Each scene shows the same named points in several views. A view is turned or mirrored, and shifted as a whole, has a little noise and may leave points out.

Scene 1
View 1
k_123: [ -2 -12  13 -13 -23  -3  14  22  17  17  26  11   9 -13  11 -26  -9  -7
  -6  63  10  18  -4  13  14   7  18  20  17 -19  15   9  26   2   8  -5
  14  -2  -6 -11   8   3]
k_362: [ 16 -27  -3   8   9  17 -11   2   9  25  -9  16  -1   4   4 -28  28  -8
  13  10 -13 -32 -24 -17  11  -4  27  -2 -17   7   3  -1  18   8 -20  -9
 -15 -13  14  -4 -23  37]
k_189: [ -4 -13  12 -10  -8 -11   6  21   1  13  19  -3  -4  -4  12 -17   1  -8
  -8  31   5  -8   0   3  17  15  17  26 -13  -7   6   1  15  16 -13  -8
   9 -17  10  -6   1  19]
k_932: [-12 -16  16   0 -10  -5   9   6   9   9  16  -2  -7   2  10 -26  -5 -12
   0  27   5  -3  -6   6  23   9  21  16 -16 -16  -4  -5  13  12 -22 -18
   7 -15  -3   0  -5  16]
k_772: [-12 -11  12  -8 -22 -25  14  30   5  17  27 -17  -1 -10  17 -12 -13  -9
  10  33  16   2   5   7  18  15  15  31 -13 -19   7   2   1  24 -18 -17
  -4 -12  -3  -6   3  21]
k_953: [ -2 -17  10  21   9  -4   6   4   6  11   8  -5 -28   5  26 -29   6  -9
  13  15   9  -8 -24   9  17  -9  30  10 -23  -8  -4 -11  -6  19 -44 -10
 -16 -26 -10   5 -20  20]
k_409: [ -4 -14  -8  -9 -20  15   9  13  -1   3  -7 -16  -9  -9  11 -11  15   5
   3  22   6 -20  -5  -5   2  12   2  16   7  -9   2  13  10  15 -18 -10
  -9  10  16 -11 -39  18]
k_453: [-12 -18   9  -6 -15 -16   9  17  -2   7  19 -17   3  -1   9 -19  -5 -10
   1  24  12 -15   5   2  20  20  21  27 -23 -17   3  -4   7  28 -31 -13
   0 -10  15  -8  -5  35]
k_74: [ -1 -17  15  -3 -11 -14   7  21  13  20  28   0  10  -7  13 -33 -10 -12
   7  37  10   4   1   8  15   8  27  20 -12 -20  13  -2  10  15 -18 -12
  -1 -13  -1 -12  10  25]
k_834: [  9 -16  -2   2   9  18  -4   6  -1  15 -12   1 -23   0  14 -16  28   0
   0  10  -8 -26 -22  -8   7  -4  14   6 -10   9  -1   5  11  10 -21  -6
  -8 -14  12  -2 -32  19]
k_937: [ 14  -9   0  -7   3   2   1  30   2  21  10  -1 -16 -13  24 -16  14   4
   1  34   6  -3  -8   4  -2  -1  13  20   6   0  19  13   6  11  -7   3
  -8 -10   7 -16 -11   9]
k_469: [ -7 -14 -12  -4 -33  17  16  10   5   5 -11 -17 -10 -14  12  -4  14   6
  18  31  13 -13 -15  -5   0   5  -2  13  20 -16  -1  17   7  14 -15 -15
 -21  20   3  -7 -51  14]
k_270: [-17 -11  20  -6 -12   2   5   5  13  13  10 -10 -17  -1  12 -24  -9  -5
   2   8  -7   3   1   3  23  11   6  14 -15 -16 -12   2  10   4 -15 -34
   9 -18 -12   4 -11   1]
k_913: [ 15 -20   4  -5  10   7 -13  19   6  28   2   4   3  -3   9 -30  17  -3
  11   3 -10 -25  -1 -14   4   5  18   9 -20   0  11   4   7  12 -18 -14
 -12 -16  16 -17 -11  33]
k_895: [ 23 -15  -2   8  12  -6  -8  32  11  37  11   3  -7 -13  26 -25  14  -1
  32  19   5  -7 -14  -5  -3 -12  24  12 -10  -2  19   6  -9  16 -19  -7
 -32 -18  -4 -16 -10  29]
k_922: [  4 -17   4 -21  -3  15  -9  14  -3  14  -2  -5   4  -3   1 -23  16   2
  -9   4 -12 -28  10 -15   4  23   4  13 -13  -3   5  10  21  10  -9 -14
   5  -4  31 -18 -18  26]
k_190: [ 26 -14   3   2  20 -16 -13  38   3  43  11  12 -13  -9  23 -11  22  -5
  19  19  -6 -16 -19 -11   9  -9  25  21 -21  16  17   6   1  16 -10  -3
 -16 -35   1  -6   3  30]
k_188: [ 15 -21  -1   5  10   6  -6  13   5  21   2   7  -2   0  11 -27  21  -6
   8  18  -1 -24 -17  -8   6  -2  28   8 -15   2  11  -1   9  15 -24  -2
 -13 -13  14 -10 -15  36]
k_354: [  5 -11   4 -10  -2  29   0   5   8  15  -9  11 -21  -5  10 -21  22   5
 -10  24 -12  -6 -16  -2   5  -1   3   5  12   2   0  16  25  -8   3 -11
   8  -8   3  -4 -27  -5]
k_898: [-23  -2  -5   7 -37 -35  33  32  -8  11   8 -25 -42 -15  29  45   6  -5
  24  52  26  -1 -37   5  27   0   3  47   2   3 -14  12  -6  36 -14 -11
 -15 -17 -24  30 -27   9]
k_415: [ -1 -13  -3  10 -10   1  12  11   3  13  -1   0 -24  -6  19   1  18  -5
  12  37   8 -11 -35   0  15  -7  16  17   2   4  -3   6   9  16 -18  -4
 -12 -11  -7   9 -28  15]
k_145: [ 23 -16   9   1  26  -8 -16  30   7  38  13   6  -9  -4  23 -34  13  -4
  15   4  -7 -14  -5  -6   4  -5  28  13 -28   5  17  -1  -4  13 -21  -8
 -16 -32   5 -15   3  28]
k_560: [ 36 -25   7 -10  26  11 -22  25  12  33  17  22  27  -4   7 -60  16  -5
  -1  18  -9 -18   8  -9  -7   2  37   1 -15  -4  36  -1  17   4 -13   5
  -7 -13  30 -40  11  41]
k_794: [  3 -15  -4   4  -9   6   5  14   6  17  -4  -3 -16  -8  18  -9  17  -1
  16  26   4 -13 -22  -4   8  -4  12  13   2  -2   0   9   6  12 -17 -10
 -18  -5  -1   0 -32  17]
k_359: [ 16 -20 -12   5   3   9  -4  17   1  23  -7   3  -5  -6  14 -14  28  -1
  17  20   0 -29 -22 -13   1  -3  20  11  -6   5  10   7   7  18 -19  -1
 -25  -6  15 -10 -29  36]
k_821: [ -1 -13  12 -15  -3  25  -6   6  12  15   0   1  -6  -4   7 -38   4   5
  -5   6 -13  -5   8  -4   5  10   4   2  -1 -14   1  10  18  -6  -4 -25
   8  -4   6 -15 -18   2]
k_656: [-22 -13   1 -10 -29 -12  15  14  -9   8   1 -15 -14  -4   3  18  10  -8
   0  27   2 -24 -13 -11  29  21   3  33 -15   2 -15   8  18  25 -12 -20
   7 -12   9  17 -21  23]
View 2
k_190: [ -1 -16  14  14   9  42   3  27 -21 -17  -6 -11 -18   3 -17  -9  -2 -16
 -11  13 -14   3  22   7  -9  20  13  11 -10  17  29   3 -25   2  -5  -7
   9  -6 -20  -6  30   4]
k_74: [  1  -1  -2   3  30  24  28   8  -5   6 -29  -1  -9  -6 -21  15 -13 -38
 -12  20   8   9  22   7  -6  -9  22   2  -7 -26  20   8   2   7   3  -3
 -17   2  -7  15  29  16]
k_453: [  7   2  -6 -11  27  27   2   5  -3   4 -26   0   1 -13 -13  -5 -15 -31
  -6  27   3   6   5  22 -20 -12  23  -5 -17 -22  14  12  -7   0  -7   2
 -11  -7   2  22  13   7]
k_922: [ 12 -23  -3 -19   5  39   4  24   0   6  -3 -16  11 -20  11 -16 -24 -33
   4  26   5  -8  17  10  -9 -12  21   0 -17   9  17  -1  -6 -14  -8  16
 -26   7   9   1 -10  19]
k_953: [  8  25   0  13  36   9   3  25 -23  -3   0   3  -6  -2  -6  -4   1 -15
   8   3   0   5  -4  16 -32   7  22  20  -4  -8  29   5   4   0 -18  -5
   0  -8   4  17  38   8]
k_359: [ 26 -13   4   5  14  30 -16  20 -27  -3   4 -14  -8 -12   3 -19 -15  -8
 -14   8  -5  -4   9  13   0   1   7  23 -15   8  17   4 -15  -8 -12   2
   1   7  10  -6  16   9]
k_189: [  2  -2  -8 -12  27  30   8  14   3  -4 -22  -5  -6  -8 -12   2 -14 -32
  -4  24   9   3  24  10 -18  -6  24  -4 -12 -10  10   9   0  -3  -5   4
 -21  -1 -11  14  20   9]
k_123: [  5  -7  -9  -9  38  17  27  13   4   0 -27  -5 -17  -2 -12  27 -16 -33
 -20  22  23   3  52  -8   8 -12  13   3  -3 -22 -10  10  17   0   4   2
 -39  19 -23   6  33  20]
k_415: [ 20   6  -8   1  37   9 -20  20 -17 -12   3  -4 -16  -4   6  -5 -13  -3
  -8   8   1   1  16  11 -17   6   0  16  -2   0  -4  13   5  -7 -12  -1
  -6   6 -10   4  33   7]
k_145: [ -4  -9  20  15   5  39  20  30 -24  -5  -4 -10  -7   1 -17  -8   2 -27
  -3  16 -11   1  12   6  -8  10  26  14 -12   9  44  -4 -22   4 -10  -4
   2  -7  -6  -1  24   9]
k_834: [ 18  -3  -3  -2  18  25 -13  34 -17  -8  14 -13  -1 -10  13 -19 -12  -9
   6   6   1  -7  13  10 -18   5  14  22  -9  18  18   0  -3 -14 -17   8
 -11   6   5  -3  14  10]
k_362: [ 18 -18  -7  14  15  38  -6  25 -21   6   9 -15  -3 -13   7 -18 -21 -18
   4 -11   4   2  10  11 -11   6  10  28  -9  17  36  -6  -6 -11  -4   2
  -2   5  17 -13  15  17]
k_895: [ 12  -8  24  19  10  21  12  23 -34  -5  -3  -6 -14   1 -12  -2  -1 -16
 -17  18 -17   0  10   4   6   5  11  19  -8  -2  25   4 -19   7 -10  -7
   8   3  -7  -2  31  11]
k_560: [  2 -26  11  10  -4  61  37  24 -21  15 -15 -27   0 -10 -23  -6  -7 -39
 -15  11  14  -2  31  -5  23 -10  38  27 -27   4  51 -17 -23  -2   1   3
 -19  11  15 -15  15  12]
k_656: [ 13  -9 -20 -21  34  22 -28   8  10 -10 -14   2  -5 -14   9 -11 -31 -20
   3  21  -1   5  12  26 -39   2   0 -16  -4  -4 -11  20   6 -10  -5   6
 -10  -7 -14  16   7  12]
k_913: [  9 -19   9   5   4  39  11  25 -17   4  -1 -12   1 -11   0 -13 -15 -29
  -1  14  -5   0  10  10  -5   1  19  12 -14   8  33  -4 -14  -4  -7   5
  -6   3   7  -5   8  17]
k_188: [ 15  -7  -1   7  16  34   0  21 -20   1  -3 -14  -5  -9  -6 -13 -13 -19
  -6   5   3   1  11  11  -7   1  18  23 -16   5  30  -1 -11  -6  -9   1
  -6   4  10  -2  21   8]
k_354: [ 16  -8  -5 -11  22  17   1  40  -6  -8  16 -14  -4  -6  23  -1 -15 -17
   6  12  13 -12  38  -7  -6   1  11  19  -1  19  -1  -1  15 -17 -12  13
 -36  21 -10  -8  18  21]
k_409: [ 29  -2   0 -17  23   7 -13  20 -11   0   2  -7   1 -15  19  -9 -19 -13
  -8  29   2 -11  13   9  -3 -16   8   8 -11  -8 -11  12   5 -11 -17  13
 -22  15   3  10   6  16]
k_469: [ 41  -3   1 -11  29  -6 -19  14 -18   2   7  -2  -3 -15  26  -5 -24  -7
 -15  25  -2 -10   6  10   4 -18  -7  13  -5 -16 -22  17  10  -9 -17  10
 -16  22   6   9   9  22]
View 3
k_834: [ -9  -1   7  -4  15   9   7   1  -7 -13  11   0   4 -22   4  -4 -33   8
 -33 -19  13   0 -11   8  24  -4  -1  -2  -6  -2  -1 -12  31  -5  10  -8
 -16   7  -5  13   7  20]
k_409: [ -8 -19  11  14  26  21  11  -8  14 -21   6  -4  -3 -32   0 -17 -14   4
 -20 -15   1   5  -4   8   2  -8  -2 -27  -7  12  26 -17  32  -9   8  -4
 -23   1  -7  14  18   2]
k_913: [ -8  10  -4 -10   1  12  -6  10   1  -9  17  -8  -2 -42   7   6 -18  21
 -29  -4   5   5  -8   7  41  -3   2   3   2  -4  13 -12  25  -1   6   5
 -12 -16   3   9   0   4]
k_188: [ -1  16   1 -14   1  15   4  12  -3 -11  12 -10   7 -24   6  -4 -22   4
 -28  -9   7   7 -10   4  29  -5   2   0   5  -6   8 -13  20  -4   8   1
 -11 -10   7  15   5  10]
k_772: [ 14   0  -3  32  15  27   6   3  17  -6  -4 -17 -12 -21  10 -14   9   1
   1  -9 -28  26  -4  16  12 -15 -14 -26  12 -12  22  -3  22   5   6  11
  -9 -36   5  -8  -3  -9]
k_898: [  3 -17   5  55  33  10  29 -17   9 -12 -33   4  -4  21   3 -18  -3  -9
 -16 -18 -41  56 -10  19 -33  -2 -24 -36  16   9 -10  11  17  -5  10 -23
 -11 -18 -14  -1  15  28]
k_895: [ -3  10 -14 -23  -6  24   4   7  -1   1   3  -3   7 -27  14  15 -17   7
 -26  -7 -23  24 -20   8  23  -4  -4  -1  17  -6  21 -14  10   3  10 -17
 -15 -26  -5  11   5  12]
k_937: [  6   1  -1  -4  24  16  18   4   1  -6   0  -8   5 -34   6   6 -18  -2
 -21 -16 -25  21 -11  13  20  -9   6 -18  -1  -3  21 -30  27   5  19 -13
 -23 -11   0   1   9   1]
k_932: [ 12   1   6  14  12  28   1   4   6  -6   8 -14 -10 -12  13 -23 -10  -4
   4 -16  -2   9  -4  10  23 -19 -17 -22   1 -20   7  -4  29   2   7  11
  -4 -15  -2  -8  -5   0]
k_270: [  3 -16   4  23  17  28  -7  -4   8  -1  10  -2 -22 -22  17 -14 -13  10
   5 -20   0   5  -5  15  26 -20 -27 -23  -9 -18   8  -2  39   6   7   7
  -6 -11 -21 -19 -11   6]
k_821: [ -5 -13   8  -1  21  25 -11   1   8  -8  22  -4 -17 -48  11  -6 -22  14
  -5 -16   9  -8  -2   8  36 -15  -7 -19 -20  -6  20 -26  43   2  12   3
 -14   3 -18 -13  -2  -3]
k_794: [ -7  -6   5  -2  13  20   5  -4   4 -13   3   0   0 -15   7 -10 -22   1
 -20 -12  -5  17  -8   5   6  -3  -8 -16   0   6  10 -13  21  -8   8 -14
 -14  -3 -12   9  13  14]
k_189: [ 14   7   4  22  22  15   8   9   6  -9   3 -19  -6 -26   6 -12  -5  -1
  -7 -12 -12  14  -2  13  27 -15  -3 -18   1 -13   8 -13  31   2  13  12
 -10 -19  11  -8  -3  -6]
k_354: [ -2 -10  13  -8  33  14   3   1  -2 -12  13   0  -8 -33   6  -4 -35   1
 -11 -21   2   2  -3   6  26  -8   0 -20 -25   3   4 -37  43  -3  20 -14
 -15  20 -20 -13   7   9]
k_656: [ -2  -8  14  52  30   0   6  -4  10 -23  -7  -9 -14  -9  -2 -24  -5  10
 -19  -9   1  23   6  13   4  -2 -13 -20   0   8 -13   3  33 -11   6   9
  -4  -8   1  -5   5  10]
k_362: [-10  16   5 -24  -3  13  -9  12  -6 -17  18  -6   3 -22   8  -6 -31  10
 -29  -5  22   1  -5  -3  36   2  -1   8   0   2  -5 -12  19 -11   7  -1
  -5   2   0  14   5  17]
k_190: [  0  23 -12  -9   4   3   7  15 -11   1  -2  -5   5 -26  10  22 -21  11
 -34  -6 -24  30 -16  12  38   0   2   8  13 -10  -6 -13  16   5  15 -13
  -8 -26   3   0  -3  17]
k_560: [  9  34  -8 -41  -3  20  -7  30  -2  -7  25 -27   7 -59   9  10 -18   7
 -21   2   0  -3  -7   1  64  -9  20   9   2 -13  29 -40  21   5  14  12
 -14 -21  22   5  -4 -16]
k_953: [  7   1  -3  -1  -4  28  13  -1  -7   3   7   0   6   4  16 -13 -22  -7
 -15 -26   4   6 -21  12  16 -19 -21  -9  12 -29   5  12  18   5   4  -2
 -11 -14  -6  15  -4  22]
k_453: [ 10   5   2  30   9  21   6   5  14 -13   6 -19  -6 -21   6 -23   5   5
 -11  -9  -1  10  -2  13  19 -15 -10 -17  12 -13  18   4  25   0   1  23
 -10 -30  17   8  -2  -8]
k_123: [ 26   6   7   2  32  32   3  11  14 -10   2 -26 -13 -29  10 -18  -6 -20
  21 -10 -35  25   4   4  21 -16   0 -39 -10  -4  22 -42  28   2  21  -2
  -7 -10  -2 -31   3 -20]
k_415: [  0  -2   7   5  19  15  14  -4   0 -13  -5  -1   2   0   5 -14 -24  -9
 -18 -17  -9  24 -10   7   0  -4 -10 -18   2   2  -2 -11  20  -8  11 -18
 -12   1  -9   4  12  20]
View 4
k_74: [-13   8 -35  10  12  26  -6  38  31  18  -2  12  11  20 -35  -2 -12  -1
 -17  22 -13  -2  16  -2   3 -17  10   4  16 -10  26 -18   1 -10   6  -5
  24 -28 -16 -11   1  -1]
k_453: [-16   7 -18   7  16  18 -17  21  25  -7 -17   2  20  27 -31   1 -13  -4
  -9  34  -8  -9   3   3   3 -22   1  13  21 -18  12 -13  10  -4   6  -8
  13 -17 -27 -19   2   0]
k_359: [-10  17  -6   5  19  13  -8  20  17 -11   8   4   6  22  -9  13   4 -13
   2   2  10  19 -13  12  11  -3  -3   0 -13 -11   7 -13   8   8 -12  25
   5  -1   6   1  -6   7]
k_821: [-14  11 -17   9  -5  13   1  23  17  12  11   9   3  -5  -5  -1  -6   3
  17  14   3   5   3  -7   4  -8   1  12 -16 -34  10 -24  25 -21  16  -3
  51  -3  -9   0 -11 -17]
k_895: [ -8  33 -12  -4  21  12 -14  35  25   8   8  24  -8  13 -27  18  -3  -8
 -16  -3  -4  15   2   6  -1  -6  10   0  -4  -9  25 -13  -5   0 -20  27
  12  -9   9   7  -2  12]
k_898: [  1  21 -13 -15  18  15  -8   0  11 -32  -7  10   3  27 -14 -15 -12 -40
 -35   4  -9   7  35   8  25 -11 -54  20  23  12  39 -17 -23  20 -27 -50
  -2  30 -34  -3   9  20]
k_794: [ -8  15 -10   5  11  14  -6  14  15  -6   6  13   5  15  -6   0  -1 -20
  -2   0  -1  15   4   3  10  -4 -15   8  -5  -6  15 -16   8   4 -12  -2
  16   8  -3   7  -7   4]
k_415: [ -8   8 -12   6   7  17  -2   8  14 -11   4   6   2  21  -6  -5  -3 -27
 -19   0  -2  18   8   0  12   0 -22  10  -4   3  17 -16   0  10 -12 -10
  12  10  -2   6   1   3]
k_913: [-18  20  -9   6   9  10 -13  34  18  -1   2   7   4  10 -22  17  -3   5
   3  13  10   8 -13   9   7 -11   9   0 -12 -28   6 -11   7  -8   0  30
  25 -11   5  -9  -3   1]
k_560: [-18  15 -32  14  16  24   1  51  32  23  17  -1   1  13 -28  26  -2  18
  -1  17  12  16 -18   7  -2  -8  41  -9 -17 -28  13 -20  14 -12  16  54
  24 -47  13 -11  -2  -9]
k_469: [ -2  15  -9   2  23  19  -2   3  18  -9  13  13  17  18  10  -6   7 -27
  30   2  -4  12   8   6   8  -7 -22  15   1  -4  12 -30  28   4 -12 -19
  11  14 -26  12 -23   4]
k_189: [-13   8 -27   5   6  21  -2  24  22  -3  -3  -6   6  16 -24   0 -14  -2
 -18  26   0   2   8   1   9 -14  -2  11   8 -19  22 -20   3  -5  13  -7
  24 -17 -20 -17   6  -6]
k_362: [-22   5  -6  23   2  12 -13  25  12   0   2   3  11  19 -13   7   2  -7
   1   3  10  16 -21   5  13  -2   1  -8 -23 -14  -8  -3   7   0  -5  30
  22  -5  23  -1  -4   0]
k_932: [-18  -1 -22  15  -1  18 -10  21  20   8 -11   9  11  16 -24  -9 -13  -7
 -18  23 -12  -3  11  -9   4 -13  -4  12   8 -12  12 -13   6  -8   8 -17
  32 -10 -11  -7   3  -6]
k_409: [ -6  15 -11   1  17  16  -1   6  18 -13   8   4   9  15   4  -1   0 -17
  18  12   1  10   2   6   5  -9 -14  19  -2 -16  14 -31  27   0   1 -11
  16   7 -25   3 -16  -4]
k_953: [-17   4  -1   9   1   5 -22   8  20  -1 -20  22   0  20 -27  -1 -12 -18
 -35   9 -19   5  -1 -16  -9  -3   3  16   4  -2   8  -4   3   4 -11   2
  17   2   9   7   6   2]
k_772: [ -9  17 -28  -3  18  21  -9  31  27   2  -7  13  10  19 -34  -3 -15  -5
 -16  26 -13  -8  22   3   7 -23  -5  12  26 -13  32 -20  -4  -7   1 -22
  19 -14 -33 -14   2   6]
k_937: [ -2  24 -24  -9  15  18   9  23  25  -2  16   3 -11  10 -11  10  -6 -11
 -13   5   5  19  10   3   3  -4   0  13  -7 -15  35 -31   6   2   2   7
  16  -9 -11   0  -1  -3]
k_145: [-16  27 -11  -2   8   6 -15  38  22   5  -1  13 -11   7 -37  22 -11   7
 -25   9   3  10  -8   2   0  -9  17   0  -9 -25  19  -7  -7  -6  -5  35
  22 -15  15  -6   8   5]
k_188: [-16  10 -11  11  11  14  -9  24  19  -2   1   3   5  20 -19  11  -2  -6
  -8   9   5  14 -13   4   5  -4   6   1 -10 -13   6 -11   7   2  -1  26
  14 -12   9  -3  -1   0]
k_270: [-18   9 -15   9 -12  10 -12  20  14   7 -10  17   6  -1 -21 -12 -16  -4
  -9  21 -12  -6  15 -14   6 -14 -10  16   3 -27  13 -15   8 -19   7 -27
  50   6 -15  -6  -1  -9]
k_922: [-16  13 -13   8   7  14  -4  23  15 -11   6 -10  12   6  -9  11  -4   7
  21  27  18   3 -14  12  12 -15  -1   8 -12 -40   4 -19  23 -11  18  12
  30  -7 -16 -18  -9 -10]

In a view up to two points have been moved. Name them for each view, in the order of its rows, or write -.
view 1 => k_409
view 2 => k_453
view 3 => -
view 4 => -
